Points, in no order, along strands that fork and pass close to each other.
Two points are linked if the straight distance between their rows is under 89.4. Some points are linked to none.
z72: [  0  25 -47  -1  -4 -20 -21  40 -27 -19 -49  18  12 -51  30 -17   9 -98
 -20 -44]
z684: [-34 -15  17  19  31 -27  -4  17 -24  -2  -6 -70   0 -16  23  11 -43  -7
  12   5]
z843: [-63  25  14 -41  -7  25  10  34   2 -11 -17 -78  16 -27 -22  -2 -59 -16
  25  -8]
z915: [-43 -44  36 -12  15  43   3  18   5 -26 -21 -85  26 -18   6  -5 -54  49
 -13   9]
z213: [ 17 -11 -56 -18  24  -5 -12  40 -35  -9 -35  26  15 -53  39 -15  11 -77
 -36 -44]
z142: [-15   9  -2  83 -38  -1 -31  22 -32 -18  23  10 -44   6  12  18 -15  67
 -71  -7]
z361: [ 20 -62  32  36 -24  17  22  20  25  56 -17 -62  51   9   9  13 -20 -26
   4   9]
z647: [-21  12 -11 -41 -44   0 -16  13  14  41   6 -23 -11 -23 -29 -26 -43 -57
  72 -11]
z234: [  8 -88 -39 -48   5  25  23  24  -1  44  -3  -1 -29 -44  25 -23   1 -17
 -32  -9]
z473: [-38   8  -7 -53 -28   7 -11 -10  38  14   0 -47  -2 -14 -47 -24 -50 -16
  75   3]
z419: [-54 -29  38  -9  42  -2  10  14 -32 -38 -27 -63  -7 -83  24 -20 -27  26
 -66  29]
z456: [ -2 -32   2  20  -9  -6  12  30 -20  46 -20 -49  17 -21  39  -2 -32 -51
   5 -13]
z996: [ 15 -46  -4  54 -30  29  28  -3  25  47   3  13  -1  45 -27  36  -1  52
 -86 -10]
z291: [-21   9 -12  19 -25  23   9   0  26 -12  -3   5  12  69   5  31 -38  61
  -4 -24]
z638: [ 71  19   7   0  88 -28  15   1 -15  -6  17  19  21  28  35  -7  29 -28
  16   5]
z731: [-29  18 -12 -52 -10 -28   3 -56  24 -14 -41   7  -5 -42 -12 -51  44 -48
  78   8]
z5: [-27 -40  10  43   1 -10  12 -28 -10  -9 -14 -38  36  18  30  31   1   7
   3   1]
z2: [-19 -42  19  21  15  -4  10  30 -16  43 -20 -82   6 -14  26   7 -43  -9
   7 -10]
z862: [ 10 -18   7  14 -67  21  -6  41 -31  24 -26   0  21 -25  30 -32 -20 -83
   0 -33]
z587: [  4 -95 -15 -56  14  26  23  -1  10  23  18  -9 -29 -30  23 -43 -17   7
 -26  16]
z894: [ 34 -65   0  42  21 -13   2 -33  12   3  23  43  -5  14  12  25  35  58
 -66  30]
z573: [-49  10   3 -15  37  -9  29  41 -35 -27 -56 -69 -16 -85   2  17 -19 -18
 -74  -5]
z217: [ 48  46  16 -27 -54  11 -21  28 -30  37   0  36 -25 -13 -15 -60   7 -91
  50 -25]
z863: [ 51  -4   4  36  45  -9   6 -27 -18   3  29  48  24  44  10  26  39  21
 -36  -3]
z208: [-41 -54  31  -3  38 -18  -5 -24 -10 -49 -26 -42  -6 -61  43 -33  -2  42
 -60  47]
z818: [-31  23 -10  -6   7 -41   5  -7   7 -49 -35 -25  33 -22  29  -4   1 -69
  29  -8]
z177: [ -6  21 -20 -63  30  42  19   8 -54 -10  16   0  11 -25  12 -36 -13 -44
   3 -42]
z529: [ 49  20  -2  11 -13   1  -7  27 -46  55  -9  33   5 -19  19 -27   2 -96
  -7 -34]
z947: [-25 -12 -34  61  -7 -16  -8   5  -7 -55 -15   9   1  13  23  52  20  52
 -53 -11]
z502: [ 68  46  52 -30 -16  16   0  -1   0  54   1  20  -8  27 -19 -57  25 -68
  73   1]
z565: [ 64  42  58  -9  -7  21  18  -8  13  57   9  25  36  52 -26 -29  15 -60
  44   7]
z789: [ -7 -94  -6 -22  -9  -5  16  28  31  55 -21 -62 -61 -33  14   1  13 -10
  -5  26]
z50: [-41 -85  20 -40   9  28 -10  38   4 -12 -15 -72 -52 -77  -5 -25  -6  42
 -37  40]
z726: [ 17  46 -33  37 -17   0  27  14 -30   5  54  48 -44  38 -29  19  17   6
 -47 -46]
z951: [  4 -36  34  30   0  19 -21   3  32  12  14 -54  26  51  -7  13 -70  62
 -23   1]
z762: [ 49 -46  12  -4 -15  28  20  30  34  78  -9 -25  39  13   4 -32 -56 -46
 -25 -14]
z998: [-29  28 -37  -8 -51  39 -26  41 -38  17 -67  32  13 -39  22  13 -15 -41
 -24 -49]
z54: [  5 -92  -3  -8  -9  39   2  58  19  47 -24 -84  -6 -28  -1   1 -29  -7
  -8  -8]
z407: [-42 -10  31  -3  19  12 -12  -8  -5 -70   5 -11  40 -44  23 -10 -26  60
 -51  48]
z200: [-62  38  22 -48  15 -22 -12 -42 -16 -32  30 -21 -18 -40 -25 -30 -46  19
  11  26]
z663: [ 15 -66  36  56 -17  21 -12   7  41  36  -4 -18 -23  29 -24  39  -2 100
 -64  30]
z423: [-22 -28  43  61  31 -22 -37  11 -13 -25  -9 -52  -1  -7  18  35 -13  80
 -21  30]
z382: [-37  25 -19 -77   7 -10  11 -28  19 -16   4   0 -12 -43 -36 -31  -8  -4
  68  20]
z156: [ 22  40 -16  -6  58 -15  -9 -19 -12 -78  18  39  16  31  15   6  42  16
  10 -12]
z121: [ 32  58 -14   9  17 -31   0 -24  13   2  21  59 -15  51 -20  27  37   8
  33   4]
z98: [-27  12  16   8 -40 -16  -7 -16  13  19  -1 -40  15  21 -10  21 -25 -31
  72   6]
z604: [ 15 -80  22  10 -10  -6  19 -35  55  41  14  11 -30  27 -12  22  31  52
 -42  58]
z897: [ 43  31  27  24   4  20  29 -20   8  54  13  54  49  67 -24  25  22  -6
 -11  -4]
z317: [-59  28  -6 -28 -26  -9  -1 -18  45 -20 -15 -19 -11  21 -27  19 -25  44
  68  14]
z488: [ 22 -97  19 -19   3  35   4 -34  40  15  24   0   8  24   6 -21 -13  61
 -35  16]
z588: [ 17 -24 -45 -31  57  -5  10  35 -38  -9   4   6  12 -50  34 -19  -8 -48
 -29 -18]
z96: [-21  36 -25  42 -32 -28   8   8  25 -17 -18  20   9  37   8  51  19   2
  25  -5]
z466: [ 58 -46  29  11  22   9  49 -22   6  71  -7  15  38  22  25 -21  24 -43
  -6   7]
z867: [-53  25  -4 -38  25 -10  22  29 -27 -52  -4 -41  26 -70  -6   1 -37 -26
 -34  10]
z453: [ 11 -11  21  -5  -3   2   7  10  35  42  14 -44  30  44  -2  -5 -75  -9
  14  -5]
z452: [  -5 -100   40  -17  -15    1  -16   -6   46   10   23  -49  -51    1
  -12    6   10   54   -9   69]
z201: [-31 -88  50 -20   3  36 -38   6  20 -21  -6 -65 -27 -53   5 -29 -13  68
 -33  55]
z834: [ 32  17 -27  43   2  20  25  22 -29  -5  41  58 -26  32  -5  14  24  31
 -72 -42]
z81: [ 21  51  -7  18 -53   7   8 -11  38  56  12  50  -5  64 -77  34  14  -2
  10 -15]
z189: [-60  52 -16  18  -7 -37 -27 -22  -7 -69   0  14 -22   3  -8  30   3  57
  -9  12]
z636: [ 54  60  -5 -23  12  42   2 -16 -13 -14  24  30 -15  68 -26  24  63  29
  45 -20]
z814: [ 33  29  -2 -46   0  36   5  44 -12  33  14  16   7   0  13 -41 -26 -67
  42 -32]
z261: [ 13  22 -31  75 -19 -18  38  19   2  29  -5  41  -2  37  -6  51  27   6
 -61 -23]
z777: [ 35   6  -9  11  11 -34   2  13 -38  41  11   3  12 -17  17 -12  -7 -91
   0 -21]
z106: [ 66  50   7 -18  21  -5 -13 -32  -6 -14   1  14  -7  34  -9  -8  79 -40
  83   4]
z511: [-34  40  21  35 -26  22 -68  -8 -12 -43  25  34  -9   4   5  -5 -40  82
 -37  17]
z667: [  4  -1 -20   2 -41 -32 -20 -57  44  14 -21  31  -3 -14 -27 -14  57 -17
  85  18]
z24: [-40  23  42  25 -15  22 -58  -5  -4 -44   9  -9   7  15   6   4 -61  90
 -19  23]
z975: [ 16   8   8  46 -22  10  24 -11  20  36   9  28  39  62  -7  45  -6  17
 -16  -5]
z852: [  21   39  -26  -17   -3  -18  -21   26  -29  -28  -33   24   -1  -37
   23  -44   18 -113   16  -44]
z131: [ 15 -74   6  51   3 -21  15  -6  32  26 -15 -15  25   9   8  55  33  28
 -24  36]
z918: [-13  18   2   5 -25 -33   0  -3  -2 -21 -21  -3  31 -16  35 -23   7 -79
  52  -7]
z383: [ 65  61 -33  -4 -10  36  15   8  -2  34  21  48 -67  40 -77  18  81   8
  19 -23]
z417: [-65  21   5 -47 -28  14   3   4  16  -5 -13 -63   8 -18 -37  -4 -53 -13
  53   5]
z341: [ 43  77   0  25   6  23  25  -5 -16  48  15  62  -9  60 -67  30  58 -13
 -26 -22]
z230: [-88  39  17 -10  -5 -30 -11 -35   9 -51 -24 -44 -19 -20 -53  37   7  47
  32  20]
z892: [ 19 -75 -35 -34 -12  31  32  25   3  39 -25  11  -7 -46  46 -30  13 -49
 -18 -13]
z415: [-10  39 -21  -7 -69  22 -47  44 -43  21 -51  46  -1 -30  10   0 -18 -56
   1 -49]
z680: [-27 -26  52  67   8  12 -43   6 -13 -22 -20 -35 -15   7  14  26  -7 107
 -29  18]
z370: [-24 -69  29   7  14  24   9  18  14 -12 -16 -72  18  -2  14   6 -30  58
  -6  23]
z312: [ 13  31  -9 -14  21 -41   7  -9  15 -16  21  20  22  16  17   0   8 -32
  59  10]
z45: [-37  21 -25  53 -15 -24   1  10   2 -43 -29  -6   5  30  16  65  15  32
  -2 -18]
z651: [  12 -101   13    6  -13   28   12   32   25   47  -11  -80   17  -16
    1   12  -10   -2    4   13]
z734: [-36  55 -32  43 -32 -24 -50   7 -27 -63  31  42 -61 -18 -14   0   3  41
 -50  -8]
z795: [-30 -10  30  17  18 -20 -16 -27 -24 -23  27 -22  15   2  28   0 -50  43
 -11  23]
z418: [ -24 -102   48  -20  -10   25  -39   -3   34  -15    7  -60  -46  -28
  -10  -13    7   73  -15   57]
z203: [-23 -23  21  57 -23  43 -61   9   2 -48  -9  11  -3 -36  26   3  -1  97
 -63  41]
z544: [-22  23 -27 -75  42 -29   7 -47  25 -30  -6  16 -19 -54 -36 -36  27   6
  55  23]
z186: [ 14 -51  30  19   4  11   6  -5  34  39  11 -49  30  44  10  -5 -69  33
 -27   7]
z811: [-44  42 -33  -8   3 -48 -27 -43   9 -59  12  27 -32   1 -29  23  13  42
  21  15]
z147: [ 31  31  -1 -46  37  -8 -19 -43  -3   5  57  31 -26  28 -37  -6  25  36
  66  13]
z557: [-38  51 -38  16 -42 -11 -35   3 -20 -52  43  40 -83 -23 -39 -15   9  42
 -30 -11]
z229: [ 14   8  30  31   1 -38  14  -5   5  59  13 -14  40  21   1  22 -24 -42
  12  22]
z933: [  0   9  18   9 -55 -13  -3  24 -22   1 -20   0  18 -21  35 -37  -2 -94
  41 -20]
z4: [ 16   8 -14  41  35 -43 -14 -40 -20 -35  30  35  17  34   8  29  18  17
 -30  -6]
z377: [-45  19  -2  16  33 -46   2  -9   8 -68 -30 -30  23   1  30  26  -9  29
  -9  18]
z717: [ 25 -20  -3  12  15 -25  31  28  20   2 -13   5  52  -2  59  -9   3 -45
  17  12]
z277: [-57  16 -41 -13 -12 -40 -18 -48  32 -32  -9  14 -27 -23 -48  20  25  52
  43  24]
z900: [ 14 -51  36  44 -23  13  25   9  37  56 -19 -28  55  35   4  29 -10  -4
  -3  26]
z169: [-17 -55 -23  44 -13  -1 -11   3   5 -50  -7  21 -14  -8  22  34  28  72
 -70   9]
z197: [-52  24  21 -22  19 -24  -8 -32 -22 -35  24 -22   4 -16   6 -16 -51  29
   4  24]
z984: [ 48 -39  10  23  35   3  13 -28  -7   4  34  42  23  26  21  13  21  52
 -42  17]
z589: [-40 -57   2 -14  21  26   2  39 -31  19 -39 -81 -27 -63  11  -5 -31  19
 -47 -12]
z112: [-36 -14  29  28  -5  31 -40  -6   5 -64  -5   6  24 -36  29  -3  -5  95
 -59  50]
z449: [ 46   4 -10  34   2  42  22   9 -19   7  39  59  -6  52  -8  16  23  53
 -61 -27]
z338: [ 75  51   4  22  47  -2   2 -21 -16 -23   0  31  14  66  -2  30  83 -18
  13 -23]
z426: [ 26 -17 -24 -27  80 -22  11  14 -24 -35  10   9  16 -33  47 -33   2 -33
 -19  -6]
z134: [ 61  52   3 -15 -20  36   1 -26  37  47   3  53 -18  52 -71  12  64   9
  61  -3]
z962: [-22  35 -40 -20 -18 -14  -4 -38  28 -33  -5  45  -3  18 -25  15  46  10
  61 -13]
z171: [ -5 -80 -40   1   8 -22   7  18  -9  13 -34 -40  -4 -59  38  -4  19 -51
 -32  -1]
z629: [ 34  49 -28  51 -11 -20  22   4   4   8  -2  64  11  47  -9  46  50 -17
 -25 -24]
z49: [ 25  51  -2 -11  17  26 -29 -21 -35 -43  58  54 -26  43 -26   7  26  60
   5 -18]
z262: [ 25 -20 -14  -5 -23  34  -4  42  -4  67   1 -18  20   3   3 -16 -68 -55
 -18 -39]
z866: [ 39  51  10  -1 -46  17   1 -28  47  50   8  66  -6  56 -70  12  37 -10
  43  -1]
z274: [ 27  18   0   2 -30 -13 -14 -66  32  24 -22  52 -17  15 -27 -13  76 -14
  83   1]
z498: [-78  37  32 -21  12 -28   6 -16  -7 -46 -23 -79  -5 -32 -30  19 -10   5
  33  18]
z913: [-14 -86  18  18   3  15  -2   1  25 -19  -9 -37   2  -4  18  23   8  80
 -18  37]
z888: [ 27   1 -11  -9  29 -22   4   9 -43  33  48   1  19 -12  14  -9 -24 -60
   6 -15]
z152: [-64  36   7  -8 -14   1  -1  -4  23 -32 -13 -18  -3  30 -10  32 -34  59
  38   8]
z14: [ 46  31  10 -55   2  23 -10 -17 -22  10   3  -3 -25  -8  -7 -55  60 -63
 100  -6]
z258: [-41   9   9  18 -11  15   3  -8  12 -24  -9 -19  18  44  17  27 -42  60
   8  -4]
z138: [ 61  34  26 -27 -36  -8 -11  13 -13  48   2  33 -33 -10 -18 -66  26 -85
  74  -2]
z893: [-31  -2  18 -28  46  -8  -4  -5 -27 -66  23  -7  34 -60  24 -30 -29  19
 -46  32]
z27: [ -5  40  10  -6  11  26 -34 -26 -34 -61  48  53  -2  22  -7 -11   3  68
 -15  -7]
z132: [  7 -53 -11 -17  18  15   8  33 -20  51  14 -25  -8 -28  22 -17 -71  -1
 -32 -11]
z151: [ 32  34  17  44 -27 -35  11  -5  21   7 -13  41  45  42  14  26  37 -45
  29  10]
z739: [ 13   4   6 -37  31  20  21 -15 -22  -2  39   2  31  23  17 -18 -19 -10
  31 -20]
z632: [ 27  25  33   5 -54 -33  -3 -22  22  27   2  28  12  14  -6 -25  22 -65
  79  19]
z683: [ 69  19  10  26  58   6  10 -25 -39  -5  21  38  10  61   4  28  63  19
 -22 -11]
z691: [ 63  50   4   5  32 -12  -6 -26  -3 -23   0  30  16  53   7   5  78 -39
  52 -12]
z80: [-41  18 -37 -23 -28  39  -5  58 -29  15 -64 -11   8 -53   8  20 -31 -26
 -36 -43]
z38: [ -1  48 -39  31 -15 -26  -8 -15 -15  -6  40  52 -53  34 -36  26  29  19
 -15 -36]
z463: [  5  10   2  36  36 -69 -15 -33  -7 -18  29   8  13  31  14  26  -6   2
   2  12]
z116: [-61  51 -13  48 -21 -27 -43   1 -24 -73  -1   8 -42 -11  -7  29   0  56
 -46 -10]
z124: [  2 -15   1 -16 -14  18  -3  14   3  46  19 -46  24  19  -4 -13 -81 -39
   5 -32]
z994: [ 25 -33  18  -8  40  16  -3 -20 -17 -27  46  31  31  10  32 -18  -9  50
 -20  17]
z838: [  2  40 -29  19 -54  21  11  19  21  17  37  29 -35  60 -52  25 -27  28
 -29 -38]
z901: [ 11  48 -28  13 -62  19  16  -1  38  43  27  47 -37  58 -71  29   2  12
   1 -31]
z34: [ -2 -14 -13   6  31 -29  30  11  15 -26 -11   0  43   2  60   6  -8  -6
  13  19]
z388: [  5 -13  20  62 -38   9  20   6  32  39 -16  -9  43  58   0  61  -5  16
 -10  -2]
z857: [  3 -91  36   1 -19  -4 -10 -25  57  28  16 -21 -46  25 -23  20  19  66
 -26  57]
z687: [-58  11 -20 -32 -10 -32   0 -48  51 -23 -33 -13 -10 -45 -50   9  17  33
  62  40]
z787: [-41  38 -20 -31 -36 -28  -8  24   8 -12 -35 -28 -10 -61  -7 -21  -5 -75
  50   4]
z973: [ -6  23 -63 -16 -25  15  -4 -31   7 -13  25  57 -64   5 -64   5  44  50
  26 -25]
z670: [ -6  31 -19 -76  20   1   9  -4  14   4  25   7 -19 -25 -22 -35 -17 -22
  74   8]
z283: [-22  33 -12 -72  47  11  13  -2 -56 -28  24  -1  -6 -40   3 -38 -18 -27
  -7 -22]
z306: [-44 -19   6 -18  39  -9  18  23 -31 -41 -42 -68 -14 -96  15  -7 -10  -3
 -84  17]
z362: [  4 -62  28  -9  22  25 -19 -25 -10 -21  39   2  18 -15  31 -41 -39  57
 -39  32]
z161: [-38  30  11 -25  12  17   8 -52  -7 -38  14  23   3  45   9 -13 -27  54
  16 -17]
z673: [ 70  54 -22  -9 -26  44   3  -9  21  37   2  47 -49  40 -68  15  88  14
  51 -16]
z390: [-12 -86   2   5  22 -21  23  -6   9  24 -13 -42  -7 -19  47  -7  -3   7
 -17  24]
z182: [-45  -1 -26 -36  10  13  21  28 -36 -24 -17 -33  27 -63   9   0 -26 -44
 -34 -17]
z346: [ 47 -58  16  10   4  43  28 -31  41  49  15  25  40  62 -19   3  -2  41
 -52  -1]
z352: [ -9  -2 -28  34 -30  39  19  15  15 -18  12  30   7  52   8  26 -19  64
 -39 -34]
z405: [-30  39 -15 -26  38 -50 -13 -45   4 -70  17  19   4  -6 -11   9  11   4
  25  13]
z644: [-29 -17 -40 -26  -2  25  10  50 -37   4 -24 -17  17 -68  11  12 -28 -30
 -42 -27]
z997: [  0 -94  10   0   7 -23  25  -2  32  43 -11 -40 -29 -11  25   6  14  13
  -7  44]
z329: [-13 -84 -25   5 -11   3   6  47 -16  31 -53 -62 -17 -66  28  11  10 -39
 -25  -8]
z979: [  1  19 -29 -46   2  33   8  35 -38  21   4  14  10 -18  17 -29 -27 -56
   7 -48]
z33: [-19 -21  45  19  10  21 -38   3  12 -14   7 -69  10  37  -6  -3 -78  75
 -12   1]
z568: [ 11 -55  25  57 -12  16  18  -5  34  51 -11  -6  10  49 -25  52  -6  61
 -64  19]
z216: [ 55  73 -25   9   3  13  15  15 -20  26  40  51 -52  44 -72  24  70   3
 -13 -26]
z126: [ 38 -88  17 -12   7  33  27 -31  37  43  16  -3  27  31   5 -13 -11  20
 -23  10]
z178: [-22 -55 -31  -6  41 -30   8  10  -9 -27 -40 -46  14 -63  37 -10   1 -47
 -40   0]
z513: [ -10   46  -42   14  -30  -10   -7   12  -11  -21   58   43 -101   -8
  -36  -29   10   30  -20  -21]
z735: [  1  18 -48 -28 -23  18  -4 -36  32  -6   2  57 -26   2 -51   7  57  44
  67  -7]
z780: [-42  21 -20   4  -6 -16  -5  68 -28   0 -59 -55   2 -58  23  15 -17 -62
   8 -18]
z56: [  36   46  -26  -36   29   -9  -19   22  -36  -22  -13   17  -13  -29
   13  -40   32 -104   35  -44]
z881: [  5  12  10  -2 -52 -42 -13 -30  26  20  -6   8   0 -16 -16 -27  23 -58
  88  18]
z543: [ 18  34  -8 -63   6  17   6  12   2  16  25  12   2   5  -9 -42 -16 -47
  77 -14]
z564: [  9  -6  16  44   1   7 -18   4   4   2  35  27  15  33   6  21 -39  74
 -39  22]
z517: [-10  47  10 -65  64  -8  -1 -25 -40 -39  34   6 -12 -16   6 -43  -5  -4
  24  -2]
z214: [-24 -14  13  77 -34  27 -60  14 -19 -38   3   7 -20 -18  18  17  -3  84
 -72  10]
z109: [-23 -15  37  39  26 -32 -17   2 -22  -5  14 -49   7   3  23  18 -44  46
  -2  32]
z170: [ 35 -35   5  -1  39 -11  20   8 -25  47  47  -2  30  -6  13  -8 -35 -28
 -20  11]
z561: [-26  47 -12 -53  51 -50 -14 -58  26 -72   1  29 -18 -29 -38 -20  29  15
  32  28]
z692: [ 61   2  19  19  59 -32  32  -4   2  29  17  33  46  23  23   8  25 -34
  -4  20]
z899: [-41  42 -12 -10 -40 -11 -16  56 -17 -10 -51 -34   1 -60   6  -5 -15 -77
  24 -16]
z153: [ -1  20 -28  39 -39  32   6  42   7  -2  40  26 -27  47 -19  12 -39  48
 -58 -35]
z672: [-32 -83  11  -5  33 -15   4  -8  -4 -10 -18 -52 -25 -51  43 -15  -4  35
 -31  39]
z786: [-11 -82 -34 -22 -25   4   4  45  10  49 -48 -43 -63 -55  17  14  21 -20
 -18   1]
z231: [ 41 -58 -33 -10  -2   2  22  32  -3  35 -37  20  -3 -49  49 -33  36 -73
 -18 -19]
z501: [  9 -36   8  24 -59  19  -1  43 -20  51 -44 -28  11 -32  37 -14 -18 -68
  -7 -28]
z244: [-14 -25 -13  20  43 -37   3  -3  13 -56 -16  -3  31  -8  51  12   0  29
 -23  23]
z336: [  7   6  12  35  17 -61   7 -24  -9  28  15  -7  28  19  18  18 -14 -41
  13  13]
z696: [ 56  30  58  -4   0  22  27  -2  26  71   7  21  60  53 -24 -23 -19 -54
   8   5]
z187: [-13  37 -22 -23 -70  16 -31  28 -30  30 -25  25 -16 -34  -9 -24 -23 -77
  25 -44]
z145: [  67   30   27    2  -32   14   -5   38  -38   50    3   41    6   -8
    6  -44    2 -102   15  -25]
z794: [-72  45  17 -37  11 -29  22  -1  -8 -36 -35 -73 -13 -56 -26  12 -15 -32
  17  11]
z454: [-20  36 -10 -64 -12  -2   7 -45   0 -14 -25   6 -12 -35 -12 -56  38 -66
  77 -14]
z745: [-56  37   3  21  26 -39 -20 -15   0 -91  -9 -15  17  -9   9  27  -2  42
 -25  25]
z148: [-46  33 -23 -43  28 -63 -14 -24 -12 -34   7 -28 -20 -53 -21 -14 -15 -46
  29  14]
z751: [-39 -26 -13   0  48 -39  20 -18  -6 -59 -40 -43  31 -42  34  -2  -3 -34
 -35   5]
z895: [ 22  39  17  -7 -20   4  13 -10  44  41  22  27  24  62 -14   5 -21 -18
  50  11]
z97: [ 74  21  36  15  31 -11  30  10   4  38   0  34  60  24  13  -8  36 -64
   9  19]
z950: [-42  19 -10  -8  44 -53  13 -25   3 -71 -41 -33  28 -26  24  -4  -3 -55
  -6  -5]
z896: [  5  41 -40   3 -25  -3  -5 -31  -9  -4  40  56 -56  36 -49  19  33  32
  18 -36]
z909: [  2  39  -1   4 -23  -7 -11 -18  41  25  34  31 -19  61 -47  28 -39  56
  19   6]
z125: [ 54  -3  30 -11  -2  27  31  23  24  68   7   6  51  32   1 -36 -38 -61
   3  -3]
z185: [ 15  38   3 -51  -3   1  -5 -26 -22  -2 -14   9 -23 -17   5 -57  41 -74
  82 -23]
z645: [-70  48  -7 -37  -7 -36  13  10  13 -23 -50 -53 -17 -57 -13  -4  -5 -56
  39  13]
z340: [-19  43 -36  19 -16 -43  -4 -26  25 -43 -15  34   5  28   4  34  34  -9
  39 -12]
z887: [ 45  23  -2  49  -6 -16  25   0  24   8 -16  57  52  48  20  33  48 -23
  -7  -3]
z333: [-15 -78  -4  37 -17  14  -8  -1  16 -31  -1  -6  -5  -4  10  37  20  87
 -41  24]
z805: [ 44  45  37  22 -27 -36   9  -9  22  19  -2  48  31  33   1  -1  38 -61
  50  22]
z835: [ 72  48  18 -40  24  15  -9 -11 -19   5   5 -13 -21  22 -13 -24  66 -46
  99   5]
z10: [-13  26 -11 -29 -67   9 -22  24  -8  35  -4  -4 -13 -28 -20 -28 -35 -76
  51 -28]
z519: [ 17 -74  -3  32 -11 -15   6 -23  37  19  13  36 -30  15  -5  33  49  70
 -60  45]
z272: [ 46  11  -7 -20  86 -30   3   4 -30 -15  22   7   8   3  42 -28   9 -41
  14  -8]
z165: [-59   0  33 -37   4  39  24  12  -1 -32 -15 -78  30 -15  -4  -9 -67  12
  -9  -1]
z13: [ 51 -28  -3  -1   6   2  28  34   0  24 -21  20  27 -19  60 -39  18 -73
   8  -7]
z693: [-50  15  55   3   0  24 -45  -3   7 -40   6 -52  10  11  -7 -10 -74  75
  -9  22]
z771: [ 68  45  24   0  -9 -15 -14 -46  14  18 -16  37 -19  33 -33 -13  96 -35
  75  12]
z969: [ 49  31  17 -15  20  12  23   9  -4   2  -2  23  27  26  47 -33  24 -59
  51 -12]
z730: [-38  10 -16 -24 -29 -19  -3 -29  54   9 -27  -8 -11  -9 -31   3   1  24
  90  28]
z267: [  2 -63 -44  -4 -39  48 -27  54  -4  68 -64 -14 -17 -35  15  25 -29  -7
 -37 -34]
z865: [ 38  56  11  30   3  24  28 -16  -8  50  24  56   9  69 -49  33  25   7
 -37 -22]
z73: [ 41  54 -12  -7   9  52  -7  -2 -24 -20  50  50 -35  63 -33  21  34  55
   7 -32]
z560: [ 15   5  16  -7  38  35 -21 -27 -35 -53  49  41  25  22  19 -16   2  61
 -17   3]
z91: [-49   7  -7   4  32  -3   9  61 -40  -4 -65 -75 -11 -67  14  20 -14 -22
 -28 -18]
z240: [ 16 -73 -28 -11 -31  44  -3  66   5  68 -33 -37  -2 -38   5   9 -38 -25
 -32 -17]
z616: [  8 -95  15 -32  14  30   3 -17  11   7  28 -16  -2 -20  23 -43 -36  41
 -31  24]
z225: [ 48 -17   2  22   6  48  28 -10  20  25  18  52  24  75 -13  13   5  54
 -53 -25]
z364: [ 17  43  -7 -49  69 -22   0 -19 -39 -29  27   2 -10   2  20 -35  15 -37
  46 -16]
z524: [-23  47   6  11 -27  30 -57 -20 -13 -46  53  56 -13  22 -16 -11 -31  72
 -28  -1]
z79: [  1  -8 -11  79 -32   5  -1  23 -27   7  27  21 -42   5  11   9  -8  50
 -93 -13]
z40: [-43  29   4 -37  41 -30  14   1 -20 -70   7 -24  27 -55   7 -12 -31 -19
 -38  22]
z220: [ 10 -44 -13  58 -29  25  15  11   2  19  11  28 -33  28  -2  25   8  67
 -90 -13]

Follow the links from the first point to the second, and from the first to the third. Name the last point that the two ways share.
z762, z984, z73 -> z27
z225, z201, z274 -> z984
z116, z177, z901 -> z811
z452, z4, z717 -> z984
z4, z234, z49 -> z994
z186, z73, z463 -> z27
z454, z126, z73 -> z994
z463, z805, z186 -> z863
z274, z126, z731 -> z106

A fork is a point with three links. Follow the links from the first point to the second and name the forks in between, in order.
z213, z283 -> z272
z629, z185 -> z106
z244, z857 -> z616 z994 z984
z524, z126 -> z27 z994 z616
z200, z171 -> z109
z24, z185 -> z27 z994 z984 z863 z106
z14, z225 -> z106 z863 z984 z994 z616
z277, z272 -> z811
z519, z726 -> z984 z994 z616
z34, z979 -> z189 z811

Name the points in between on the shortest way along the links from the first point to the second, in order.
z888, z951 -> z777 z529 z145 z217 z138 z502 z565 z696 z125 z762 z262 z124 z453 z186
z901, z557 -> z838 z153 z352 z291 z258 z152 z317 z730 z687 z277 z811 z189 z116 z734
z56, z426 -> z852 z72 z213 z588
z568, z407 -> z996 z220 z79 z142 z214 z203 z112
